A landscape with many valleys, sampled at points; each row gives a point and its height.
A ball rolls from a point to the lowest of its 6 nearest points, and stops where none of them is lower. Distance is the straight distance between rows; heights are no part of it.
(899) height 38.9: [110 106 144 129 115 120 134 142 142 135 118 146 134 131 117 142 127 134
 144  96 197 133 131 155 136 124 127 124 123 121 167 135 132 109 134 136
 107 143 130 149 128 140 117 108 119 116 127 125 134 144 149 133 142 124
  99 127]
(295) height 60.4: [107 116 127 128 111 129 113 127 138 156 114 160 128 156 122 150 108 127
 146  85 220 126 124 155 140 120 124 125 121 112 151 139 142  98 141 158
 139 140 127 137 120 130 132 103 117 114 131 118 133 140 164 114 138 124
  89 103]
(2) height 43.9: [166 142 108 120 166 133 129 113 119 103 137 106 126 133 117 122 137 148
 102 186  16 153 139  93 119 128 120 126  99 149 105 126 127 155 107  98
 127 113 136 118 160 124 124 150 161 146 123 123 142 112 118 132 136 116
 165 143]
(857) height 30.0: [149 170 125 132 133 113 125 116 121 111 127 111 123 127 136 112 146 145
 123 178  55 137 135 118 117 144 150 118 119 148 101 122 126 161 112 112
 142 113 135 142 122 134 106 133 138 143 125 142 119 125 114 140 115 130
 149 135]
(95) height 47.4: [141  79  96 139 175 172 133 113 129 157 129 138 164 156  92 113 100 119
 102 141  92 110 132  92 143 126 111 111 102 122 105 117 111 121 137 120
 154  98 100  85 140 112 169 115 128 129 132  99 115  92 123  95 149 101
 151 121]
(786) height 37.6: [142 173 137 112 117 113 123 153 112 118 126 113 121 109 151 124 141 126
 138 141 109 142 136 111 129 148 139 125 144 131 126 108 114 141 110 117
 110 144 160 130 131 125 106 123 140 135 134 146 134 121 117 140 125 143
 129 137]
(64) height 58.6: [109 116 131 121 123 140 112 124 142 170 118 171 133 165 130 148 107 109
 151  82 224 118 122 158 147 112 120 113 128 111 149 146 146  82 135 162
 147 137 112 132 122 118 153 114 118 113 128 114 134 124 170 109 137 122
  94 100]
(232) height 39.1: [105 110 157 127 102 115 132 149 143 127 118 135 123 109 134 136 143 139
 146 108 191 140 138 153 133 128 122 140 132 123 166 145 140 106 132 126
 116 151 135 160 111 140 108 112 110 128 123 127 128 135 148 153 139 135
 112 135]
(369) height 62.9: [106 109 127 126 121 139 104 127 137 164 113 168 126 163 132 147 109 116
 157  78 234 120 118 161 143 113 114 124 129 107 151 149 152  83 136 163
 147 136 117 135 117 130 148 115 121 112 128 117 140 126 171 118 144 127
  93 101]
(652) height 31.7: [126 134 163 113 115 117 129 144 138 117 120 122 114 112 130 135 135 134
 140 122 162 144 130 143 135 134 113 134 169 126 154 145 133 117 109 121
 125 139 138 143 116 135 116 135 126 129 135 146 128 131 136 156 139 138
 120 139]
(473) height 50.1: [145 124  98 129 147 134 144 107 135 123 135 106 121 137 111 126 125 140
 105 166  76 119 137  98 121 125 140 127 110 134 110 118 132 152 119 120
 134 107 102 134 158 138 128 140 134 142 119 135 126 114 121 126 118 106
 162 146]
(554) height 5.7: [128 101 124 132 123 117 129 113 121 138 142 127 125 124 128 122 113 115
 116 128 122 114 119 144 132 115 126 132 127 129 112 108 132 134 126 134
 119 135 128 107 137 133 136 126 126 107 116 126 112 140 118 121 102 126
 137 132]
(309) height 45.9: [135  78 105 136 166 172 130 108 129 156 122 133 168 161  98 118 104 118
 104 128  99 111 127  98 136 127 112 112 108 123 109 121 121 122 149 120
 153 104  99  89 134 112 171 120 135 114 126 103 125  94 117  97 147 111
 146 120]
(400) height 45.2: [145  69 101 145 178 179 127 108 148 163 127 148 184 169  96 115 103 102
 117 136 111 106 122  94 138 128  96 108 102 127 109 126 123 105 148 136
 145 108  87  89 131 121 188 112 146 107 111 104 106 100 128  90 152  98
 155 133]
(139) height 62.7: [124  92 121 136 129 126 128 104 121 141 143 124 131 134 123 123 112 115
 110 123 117 109 116 141 128 115 130 138 117 124 106 113 135 135 138 130
 126 126 122 108 136 132 139 122 130 110 116 120 119 130 115 114 107 126
 137 124]
(237) height 25.8: [140 184 132 134 115 104 131 121 103  85 124 107 129 105 147 113 142 142
 126 170  37 135 138 130 112 147 136 116 107 152 107 123 103 172 104  97
 136 109 149 139 119 133 100 135 148 145 129 146 135 141 108 149 108 140
 142 134]
(364) height 36.5: [128 163 154 105 104 114 125 140 126 107 116 114 107  99 144 144 138 140
 138 121 158 152 138 134 122 140 111 140 169 126 152 154 132 126 115 119
 136 143 152 145 107 133 113 134 127 147 150 151 131 135 126 156 139 154
 116 133]
(390) height 44.2: [147 138 104 125 152 131 140 107 133 118 136 102 124 138 115 125 136 145
 108 180  58 132 136 102 115 127 138 125 109 150 110 119 140 158 117 117
 132 113 113 138 147 139 119 138 140 140 115 136 126 116 121 132 121 108
 161 146]
(804) height 30.7: [113 107 155 127 113 119 135 148 143 128 118 137 129 117 124 136 138 136
 146 103 184 139 130 153 135 125 123 131 134 120 168 139 134 112 127 127
 108 144 132 151 124 143 113 116 119 120 125 132 129 134 144 144 141 129
 108 136]
(445) height 38.0: [126 189 135 104 101 104 142 152 104  93 126 112 110  89 150 138 145 143
 137 126 130 141 150 120 110 157 120 142 139 133 145 130 113 153 127 115
 119 144 175 137 121 125  92 132 137 158 142 156 150 142 119 147 131 152
 114 135]
(1103) height 33.5: [152 168 124 124 140 111 121 114 102  86 137  99 135 114 131 123 143 152
 115 182  25 148 137 125 110 137 131 122  97 148 107 126 115 172 113  92
 140 105 146 135 133 124 108 139 154 145 131 139 148 129 105 148 121 135
 154 134]
(66) height 11.8: [120 112 158 124 123 120 136 146 142 127 120 136 122 119 119 131 131 132
 140 114 169 139 119 153 137 123 121 125 152 122 159 135 130 112 108 127
 107 139 131 138 131 139 119 131 121 119 129 139 126 137 136 141 136 127
 113 136]
(623) height 36.2: [139 171 140 105 117 109 127 150 112 116 128 112 122 109 152 130 138 128
 138 138 121 140 137 112 133 145 131 126 149 132 129 109 116 139 112 118
 113 151 160 128 126 124 108 122 139 133 131 145 130 124 122 139 124 142
 126 135]
(794) height 26.5: [134 140 157 107 117 113 134 139 131 124 128 120 116 117 129 134 128 131
 134 132 151 142 129 138 141 132 112 126 167 132 144 131 129 121 103 126
 122 146 145 129 121 132 120 134 127 127 131 145 123 135 137 144 129 132
 122 137]
(825) height 54.7: [138 125 126 130 129 107 121 130 127 133 132 114 116 118 143 122 132 129
 129 148  99 127 130 120 130 129 142 137 119 118 110 104 129 136 119 126
 115 136 122 122 146 134 131 122 131 121 124 136 114 123 109 129 107 123
 156 140]
(454) height 38.5: [127 188 142 104  95 104 134 143 112  93 117 112  98  91 148 144 141 144
 136 120 145 144 145 126 111 149 109 142 154 129 148 149 122 145 129 120
 134 145 168 138 109 124 101 135 128 156 151 152 138 147 123 151 134 153
 111 132]
(222) height 37.9: [123  93 120 140 155 166 118 120 143 167 149 148 150 158 113 118 127  98
 126 115 153 110 104 119 145 112 144 128 130 125 112 129 143  95 165 163
 136 104  90 121 122 104 168 129 118 104 124  98 117 128 134  94 137 115
 141 108]
(564) height 56.6: [135  98  99 134 145 139 139 110 131 130 135 111 130 143 107 128 113 133
 103 140  95 110 134 108 129 118 139 138 109 112 110 109 124 145 128 120
 140 103 106 114 162 136 146 135 126 137 128 127 134 110 112 119 119 107
 155 135]
(321) height 26.4: [127 114 150 127 125 119 135 140 139 131 127 137 120 123 114 123 124 126
 135 120 155 131 112 149 136 117 122 121 154 125 147 128 123 116 103 132
 109 140 134 124 133 134 125 137 119 115 125 137 123 143 135 136 125 123
 113 134]
(534) height 34.5: [137 139 146 108 119 108 132 138 121 130 136 116 119 114 137 129 123 125
 130 140 131 133 126 131 143 130 118 122 151 133 128 112 127 128 104 126
 114 154 147 118 130 127 122 125 130 121 120 143 116 134 131 134 111 130
 131 136]
(842) height 41.6: [110 119 162 123 106 118 132 147 144 121 116 127 123 104 141 139 146 137
 150 106 180 145 136 151 133 132 121 138 145 124 166 149 140 111 126 118
 114 151 131 158 111 139 112 124 120 129 128 134 128 128 139 158 142 141
 115 138]
(568) height 39.0: [121  94 122 143 132 136 129 106 123 143 143 140 129 141 116 115 115 111
 113 117 131 113 108 146 132 111 132 130 133 134 110 120 135 124 134 138
 127 118 121 108 126 126 139 131 120 107 120 113 111 143 122 107 111 129
 120 118]
(281) height 42.7: [124 186 136 114  96 107 144 166  99  88 127 116 110  92 150 121 153 137
 140 130 103 141 136 117 103 163 132 133 137 135 138 123 100 153 117 114
 107 130 175 138 131 129  87 145 148 157 137 161 160 136 115 155 126 150
 117 143]
(381) height 62.8: [137 118 120 133 132 111 126 120 129 134 133 109 115 125 134 122 133 133
 122 152  94 119 132 122 127 126 146 139 116 115 106 108 133 136 119 125
 124 124 113 119 153 138 133 129 129 125 126 136 122 118 109 125 108 117
 161 140]
(688) height 39.9: [130 112 138 129 123 113 134 123 126 134 139 132 122 123 127 121 114 118
 122 130 131 119 117 144 137 116 123 123 143 131 124 112 129 125 111 133
 112 142 133 109 130 133 130 129 121 111 116 132 110 143 129 125 108 121
 127 132]
(600) height 31.5: [135 162 153  99 113 115 132 141 125 117 124 114 113 107 136 137 131 135
 135 130 148 145 136 129 137 140 110 131 168 132 142 137 128 127 108 121
 129 146 157 134 114 126 114 130 129 136 139 150 127 135 134 147 134 144
 121 136]
(498) height 39.5: [104 106 150 131 105 118 134 144 141 133 117 136 128 119 125 140 136 141
 145 100 198 134 135 156 137 125 124 137 123 120 167 140 137 107 137 130
 115 151 134 153 117 141 110 108 113 121 127 124 129 141 153 141 139 126
 104 129]
(291) height 38.8: [164 156 117 122 157 115 124 119  99  87 144  95 129 124 127 125 147 154
 109 187  19 152 135 110 117 134 126 128  96 146 106 125 116 167 106  87
 141 102 144 124 151 120 118 148 159 147 132 131 157 120 109 145 128 127
 160 136]
(656) height 48.8: [126  82 106 134 154 161 131 104 126 144 126 122 157 157 103 125 108 123
 100 125  99 113 126 108 133 122 125 127 108 117 107 115 123 131 148 117
 148 104 107  97 143 121 160 123 130 116 128 113 137 100 113 105 136 114
 144 122]
(97) height 38.1: [131 188 136 109 106 109 138 155 102 101 126 111 114  97 148 132 144 134
 137 128 123 143 146 116 115 156 128 137 141 135 140 120 109 152 124 114
 113 139 173 136 125 123  94 131 143 151 137 155 148 136 115 146 129 148
 116 138]
(599) height 47.0: [105 133 158 127  92 118 119 149 139 113 112 122 117  93 156 142 148 137
 149 102 180 145 140 148 123 125 123 143 152 127 164 155 142 113 129 117
 118 160 135 167  95 136 106 124 111 141 130 128 124 122 137 165 135 159
 113 133]
(1073) height 71.7: [132 106 119 134 130 115 126 118 126 136 137 114 121 128 132 125 123 126
 119 139 101 117 129 127 127 122 141 139 112 114 110 108 131 136 126 126
 124 127 116 112 154 137 140 126 132 118 122 131 122 122 108 123 106 120
 155 135]
(566) height 8.0: [125 104 128 144 133 129 130 122 129 136 139 145 126 135 113 115 114 113
 124 115 142 117 106 154 134 110 130 124 144 128 125 121 128 122 123 140
 116 122 125 113 131 128 134 134 114 109 122 118 114 149 127 115 118 123
 112 120]
(839) height 17.2: [118 107 131 146 140 135 124 131 135 138 134 159 129 140 114 121 119 115
 133 102 156 124 104 150 131 109 141 119 139 123 139 125 126 114 125 142
 106 125 120 118 135 125 135 128 113 108 130 114 118 143 130 112 127 126
 104 112]
(41) height 39.4: [127  87 116 141 155 172 118 120 146 166 152 147 155 161 108 118 126  98
 124 116 152 104 105 114 146 113 139 128 127 128 110 132 144  89 170 164
 138 106  87 123 119 106 175 130 122 105 120 102 118 123 136  95 138 106
 147 112]
(728) height 3.8: [116 111 128 142 143 140 122 133 144 144 131 163 140 143 117 131 117 111
 140  97 168 129 109 150 132 107 145 112 132 118 146 126 127 111 132 150
 103 129 117 124 136 119 139 119 113 105 131 106 120 137 133 108 134 127
 101 105]
(377) height 48.4: [142  86  87 139 167 167 145 111 124 145 140 133 155 150  91 115  98 128
  95 142  87 110 139  92 143 124 120 116 107 122 104 113 105 137 126 114
 151  92 102  99 149 113 159 121 125 140 133 100 119  91 119 102 142 105
 145 122]
(358) height 49.3: [142 133 111 132 140 118 133 118 135 129 134 105 112 132 125 121 137 144
 115 169  80 125 132 110 123 128 149 134 116 127 106 117 133 147 118 123
 136 111 107 134 150 140 127 137 130 139 125 139 123 118 115 128 114 110
 162 145]
(909) height 39.8: [125  94 116 140 150 165 123 114 139 163 146 145 149 155 111 112 126 101
 119 119 145 108 103 123 142 112 141 126 132 135 110 133 142 102 164 157
 135 103  97 121 115 107 163 132 118 105 125  98 116 130 130  94 132 120
 134 110]
(282) height 32.2: [133 187 136 129 103 109 133 156 102  95 117 118 111 109 150 109 146 136
 138 143  76 134 134 119 118 156 143 123 137 139 118 118  92 151 101 111
 119 119 165 138 125 133  95 144 143 149 138 157 149 134 117 148 119 143
 123 138]
(828) height 50.4: [128 101 124 134 127 115 128 111 122 137 142 123 130 125 127 123 112 116
 114 128 114 113 121 139 130 118 132 134 121 123 109 107 134 136 129 130
 123 132 127 107 141 134 137 125 131 107 116 129 114 136 113 119 106 123
 139 131]
(1059) height 42.5: [146 149 115 131 142 115 131 117 134 123 133 105 114 132 128 116 144 144
 118 176  71 131 137 114 121 134 149 128 118 140 104 119 135 153 112 123
 136 112 113 139 142 137 116 135 132 142 125 138 116 120 117 131 116 115
 160 145]
(1067) height 43.4: [116 165 155 121  93 113 112 144 133  92 103 118 100  92 165 150 148 139
 146 104 162 150 136 141 105 134 109 147 159 122 156 168 135 127 124 112
 129 155 145 153  98 138 107 141 117 149 148 144 130 133 124 165 134 168
 105 131]
(944) height 49.2: [104 110 137 131 108 117 127 136 140 144 114 151 129 137 120 148 119 136
 146  91 215 127 131 154 136 122 126 133 116 119 160 138 134 104 141 144
 125 147 134 146 119 138 119 103 114 119 133 121 133 147 162 126 142 119
  94 116]
(304) height 58.4: [110 120 127 122 123 133 118 123 144 161 120 164 136 159 126 151 107 118
 148  84 214 123 124 153 145 115 127 110 125 118 154 136 141  97 139 160
 136 140 120 132 123 125 145 105 119 112 133 112 129 133 163 109 137 122
  90  98]
(28) height 53.0: [144 111  88 133 149 141 148 108 134 123 137 107 127 139 104 129 113 137
  98 153  83 109 138 101 128 119 137 132 108 126 110 111 124 150 120 118
 137 100 100 126 161 138 139 139 125 143 126 130 130 110 123 120 122 104
 155 137]
(81) height 66.4: [ 95 104 124 130 119 149  92 135 130 160 115 166 130 153 139 142 112 107
 169  74 252 118 113 174 136 115 111 134 131 100 152 154 163  79 142 164
 138 145 111 143 111 126 143 116 124 111 113 115 133 118 169 128 149 141
  98 100]
(83) height 42.6: [129  80 110 137 157 177 130 105 140 162 134 134 169 171 105 115 119 102
 112 128 133 101 111 103 139 123 123 120 121 142 102 127 141 105 166 146
 146 106  89 112 115 116 170 127 130 102 112 102 118 116 135  91 140 109
 143 120]
(154) height 23.6: [159 151 110 119 160 129 128 108 118 102 136 102 130 132 121 126 140 151
 109 184  26 150 138 105 113 129 128 123 102 152 107 126 132 161 113 101
 133 111 130 130 148 127 116 144 158 139 120 131 141 114 117 140 130 119
 162 142]
(942) height 23.5: [118 107 140 136 133 125 132 139 141 133 126 150 131 134 112 129 124 124
 140 100 170 133 113 153 132 116 132 119 135 119 158 127 123 115 121 138
 100 134 127 127 136 133 127 125 116 110 128 124 129 145 137 122 134 122
  99 121]
(820) height 42.3: [117 156 153 118  98 117 120 144 132 101 108 117 107  94 156 147 146 137
 148 110 165 151 136 142 115 137 111 145 163 124 156 160 136 123 125 115
 129 148 141 155 100 139 113 136 122 143 146 140 130 125 127 165 138 164
 113 136]
(34) height 51.0: [110 120 128 117 135 138 122 119 151 168 130 171 146 160 129 146 106 104
 144  89 199 119 124 151 147 106 130 100 122 118 150 134 142  91 140 160
 132 142 110 126 124 116 158 107 117 109 130 104 122 128 158  99 133 123
  96  97]
(213) height 59.2: [125  85 111 134 139 144 132 101 124 140 135 119 146 148 114 127 111 120
 100 122 107 109 123 123 127 119 132 134 110 118 106 113 130 133 147 121
 140 110 114 104 143 129 152 123 135 111 124 118 133 114 108 114 118 123
 142 123]
(1014) height 43.8: [102 121 158 128  88 113 121 150 141 126 112 130 117  96 148 139 141 142
 148  99 194 138 143 150 139 125 123 144 135 123 160 150 141 106 137 130
 123 168 136 165  92 135 104 115 101 140 124 120 125 132 153 160 134 141
 114 128]
(981) height 61.5: [106 114 128 131 108 126 109 129 134 157 112 161 121 154 126 153 109 127
 151  84 227 126 123 158 138 118 118 134 125 109 152 145 145  91 143 160
 143 144 127 137 116 135 133 106 118 116 134 120 138 139 168 121 143 124
  91 107]
(182) height 25.5: [136 187 135 136 101 107 137 140 102  90 117 116 119 108 150 108 143 141
 128 155  53 132 135 125 116 152 143 116 121 149 108 122  94 160  95 106
 130 112 158 141 117 136  99 142 143 148 133 156 139 141 115 146 109 137
 128 136]
(1031) height 33.2: [121  99 122 138 156 159 112 124 149 165 151 159 148 149 120 126 126  97
 134 106 157 112 102 129 142 109 147 121 129 119 123 129 143  92 165 165
 126 114  92 119 123 101 168 125 117 103 130  94 116 126 132  96 134 118
 134 106]
(921) height 70.5: [128  95 114 135 134 128 129 109 125 133 134 114 128 134 121 128 116 128
 109 132  99 110 130 124 125 120 141 141 109 110 106 108 130 140 134 124
 132 116 114 109 152 132 147 129 131 117 126 128 129 117 106 119 111 118
 152 133]
(649) height 44.6: [159 134 103 122 165 135 138 108 126 109 139 107 127 136 113 126 130 142
 103 180  27 144 138  89 113 123 121 124 104 148 106 121 134 156 113 107
 122 119 124 123 158 132 125 146 157 140 117 126 137 110 124 135 133 111
 164 148]
(689) height 39.3: [144 157 133 128 124 107 118 143 122 130 126 112 115 117 151 119 143 130
 136 154  93 137 132 114 133 145 149 130 131 127 112 106 121 138 110 121
 117 138 135 128 138 132 119 125 134 128 128 139 117 117 111 136 113 130
 145 138]
(1109) height 36.1: [119 108 127 127 152 147 114 120 153 170 151 167 156 140 129 135 112  92
 142  95 174 114 116 142 145 103 139 104 122 112 141 128 141  93 159 165
 118 131  93 121 125 101 170 112 115 104 126  99 110 122 144  93 131 122
 122  98]
(172) height 46.4: [121  96 116 143 142 149 124 108 127 154 145 145 139 153 114 114 117 106
 114 118 139 113 105 137 133 110 141 128 135 134 109 126 140 116 148 149
 130 106 113 116 119 114 145 129 117 106 126 104 111 136 123 100 125 127
 120 108]
(245) height 36.7: [155 158 120 122 152 118 125 106 109  96 138 101 135 124 128 124 142 151
 114 185  30 151 137 117 113 135 134 122 102 148 108 127 125 167 115  96
 140 108 140 133 139 125 111 139 153 139 121 135 141 122 109 145 125 131
 157 136]
(1042) height 35.7: [132 184 140 100 107 108 136 148 107 102 127 109 113  98 147 138 138 137
 135 127 138 143 144 120 121 148 117 138 153 134 146 130 120 146 124 115
 124 147 171 135 115 123 101 127 135 150 142 153 138 142 123 144 131 152
 114 134]
(742) height 46.7: [113 176 153 126  86 107 110 147 128  83  94 119  97  92 167 152 150 141
 149  99 156 147 133 141  94 133 109 147 155 123 150 170 129 135 127 117
 125 165 147 147  98 137  99 148 112 155 144 143 139 139 122 161 126 172
 100 134]
(348) height 48.7: [113 185 152 115  78  85 129 150 115  77 102 115  83  80 164 149 156 157
 144 112 139 146 143 139  92 147 103 146 140 125 150 164 116 148 130 121
 135 167 158 131 107 129  88 152 109 172 143 154 149 159 121 152 122 158
 105 136]
(266) height 47.8: [101 107 148 138  96 113 120 144 139 142 110 145 114 120 129 142 121 143
 149  91 212 130 131 153 138 125 118 143 121 115 159 144 140  95 149 146
 132 156 136 147 105 138 111 106 105 130 128 122 132 147 163 139 142 122
 103 118]
(1021) height 39.7: [138 183 139 119 110 112 130 160 106 107 122 115 121 108 151 122 148 129
 140 137 102 143 139 109 122 156 143 127 142 133 125 110 102 147 110 114
 111 136 168 134 132 128  99 130 143 144 137 149 142 125 115 144 127 147
 121 139]
(732) height 43.7: [120  87 115 138 150 168 130 101 131 160 138 133 156 161 110 115 118 105
 108 123 133 106 109 121 136 119 133 125 124 139 102 126 145 113 161 143
 142 106 101 113 114 114 156 126 128 105 119 100 122 124 126  99 132 120
 133 115]
(186) height 46.5: [121  85 113 136 145 164 130  98 127 156 139 130 155 158 112 115 113 107
 106 122 125 109 110 124 133 117 129 127 122 138 102 125 143 124 158 134
 144 109 108 108 119 116 154 125 128 104 117 105 123 122 121 100 128 124
 132 117]
(657) height 27.0: [126 108 139 136 129 123 131 132 134 134 133 146 121 132 114 118 119 119
 128 115 149 124 106 148 138 113 125 121 149 127 136 122 126 119 108 136
 109 133 131 116 134 132 128 135 115 113 123 128 118 149 132 123 121 121
 110 127]
(793) height 41.9: [121 190 137 105  92  94 143 150 106  82 122 114  97  79 150 140 152 149
 140 123 132 141 149 129 100 157 109 143 139 131 153 146 116 156 135 118
 125 150 170 136 117 126  89 139 126 170 140 155 147 154 117 149 127 154
 111 134]
(684) height 51.1: [132 110 130 127 124 108 127 118 124 136 141 123 123 119 135 123 119 118
 120 134 117 118 122 137 132 119 126 129 125 124 114 106 131 134 122 130
 113 142 131 109 141 134 135 125 129 112 113 131 113 132 118 124 103 124
 140 134]
(635) height 55.8: [138 118 111 133 138 120 133 118 133 131 135 103 115 132 123 124 132 138
 113 160  88 119 134 113 127 129 147 140 115 117 108 111 132 143 121 127
 133 113 107 127 155 140 134 136 127 131 126 135 124 115 110 124 113 111
 163 143]
(284) height 37.0: [151 148 111 123 156 127 134 104 124 110 135 103 126 134 119 126 139 147
 109 184  42 142 137 104 114 132 134 123 104 151 109 123 136 161 118 109
 135 115 123 137 145 131 114 140 152 140 118 136 131 114 116 138 125 118
 158 143]
(127) height 41.2: [118 140 160 116 105 118 120 146 137 111 111 122 116  98 149 141 144 135
 145 113 168 149 136 143 121 134 113 141 165 124 158 158 138 118 118 116
 128 143 141 156 108 139 114 133 123 137 140 142 126 126 131 162 140 156
 116 137]
(452) height 49.7: [142  94  80 140 159 164 152 110 125 136 142 127 148 143  95 118 101 127
  92 142  84 107 139  92 138 119 125 122 108 122 106 111 106 145 121 109
 145  95 101 110 155 122 156 129 126 143 128 109 124  95 126 108 134 106
 146 126]
(665) height 52.8: [150 114  78 133 157 152 155 101 134 121 146 119 135 136 101 123 108 129
  97 161  60 118 139  87 120 113 124 121 107 140 108 115 121 156 115 112
 125 108 107 127 163 140 135 138 141 142 118 125 125 109 130 122 126 107
 155 147]
(615) height 40.7: [130  84 114 140 153 176 122 117 146 166 147 143 161 167 106 116 124  97
 121 120 147 102 106 107 147 118 133 126 127 132 106 132 141  92 170 161
 141 107  85 124 118 111 175 128 122 105 112 104 117 124 141  89 140 104
 149 119]
(706) height 40.0: [130 187 136 124  98 109 141 165 101  88 119 118 109 101 149 114 150 138
 140 135  88 138 135 115 109 160 139 130 136 137 128 120  91 152 107 114
 110 123 174 138 131 134  90 148 150 152 136 162 161 138 117 151 120 144
 117 143]
(699) height 40.4: [120 189 132 107  96 102 147 157 101  85 128 113 104  83 149 134 154 143
 137 121 126 139 147 125 100 160 119 140 135 135 147 133 110 156 132 116
 116 141 175 137 124 123  86 139 137 163 138 156 152 146 116 151 127 150
 114 139]
(621) height 9.1: [144 183 133 137 115 111 127 136 109 101 120 115 120 116 149 109 146 140
 131 163  57 133 133 124 120 149 148 118 126 146 107 120 104 157 101 109
 136 113 150 140 118 135 101 136 136 146 132 148 129 132 117 143 108 137
 133 133]
(152) height 44.3: [132  73 106 142 169 180 129 107 144 159 125 139 182 170  98 117 107 104
 115 135 117 106 119  95 137 127 103 110 106 134 106 126 130 108 156 134
 148 110  86  96 126 119 180 115 143 103 109 101 115 103 130  91 146 104
 147 129]
(1099) height 50.9: [110 115 132 128 125 128 131 128 144 148 121 158 143 147 119 148 114 122
 145  90 202 126 127 153 141 114 133 115 118 118 159 132 132 111 138 150
 118 142 127 137 129 131 130 102 117 111 129 112 130 142 150 113 136 121
  90 112]
(318) height 46.9: [150  74 100 143 188 174 130 112 140 165 131 149 174 164  92 109  99 114
 109 146  97 111 133  91 144 132  96 105  99 121 106 121 113 110 140 134
 152 101  90  80 136 112 183 112 140 119 126  98 104  99 125  90 155  94
 157 128]
(443) height 51.2: [121  92 119 142 139 149 126 103 125 151 143 137 141 151 115 115 114 106
 111 120 133 108 107 135 130 111 137 130 130 138 107 123 141 124 151 141
 136 109 115 112 119 121 144 129 121 107 123 104 115 136 122 102 121 126
 124 113]
(693) height 48.9: [112 183 156 127  82 100 112 148 125  78  94 120  85  90 170 155 151 146
 148 101 150 146 132 141  88 133 108 146 149 123 148 168 125 139 127 120
 128 168 151 140 101 135  93 150 111 160 143 150 148 147 122 159 121 171
 101 135]
(47) height 22.9: [140 186 135 136 111 108 129 146 108  97 115 116 117 114 151 106 146 139
 136 153  67 134 133 116 119 155 151 120 131 142 107 117  98 154 100 110
 127 116 151 137 122 133 101 139 137 148 135 151 136 135 114 140 113 138
 126 135]
(69) height 46.1: [ 99 109 150 137  91 113 116 147 137 139 109 140 110 111 135 138 128 146
 148  93 208 132 133 157 138 124 118 147 121 118 157 143 141  97 148 143
 133 166 135 150  98 137 104 110 100 133 127 122 130 146 161 146 140 126
 107 119]
(968) height 22.4: [117 110 122 138 150 150 115 126 145 157 146 164 144 143 123 127 120 101
 138  99 160 120 107 141 139 105 148 114 131 114 136 126 135 104 149 158
 113 122 104 120 128 103 155 121 114 104 131  98 114 129 130  98 134 127
 113  97]
(672) height 29.9: [145 170 130 134 126 108 118 138 120 119 120 116 114 121 148 111 147 137
 134 162  75 137 134 114 124 147 155 126 132 134 107 113 116 145 106 115
 128 119 135 135 130 133 112 131 132 139 132 141 119 120 111 137 113 131
 142 135]

Where does a ball stop that starts at each point below?
(318) => (728)
(95) => (728)
(377) => (728)
(656) => (728)
(28) => (621)
(699) => (66)
(454) => (66)
(381) => (621)
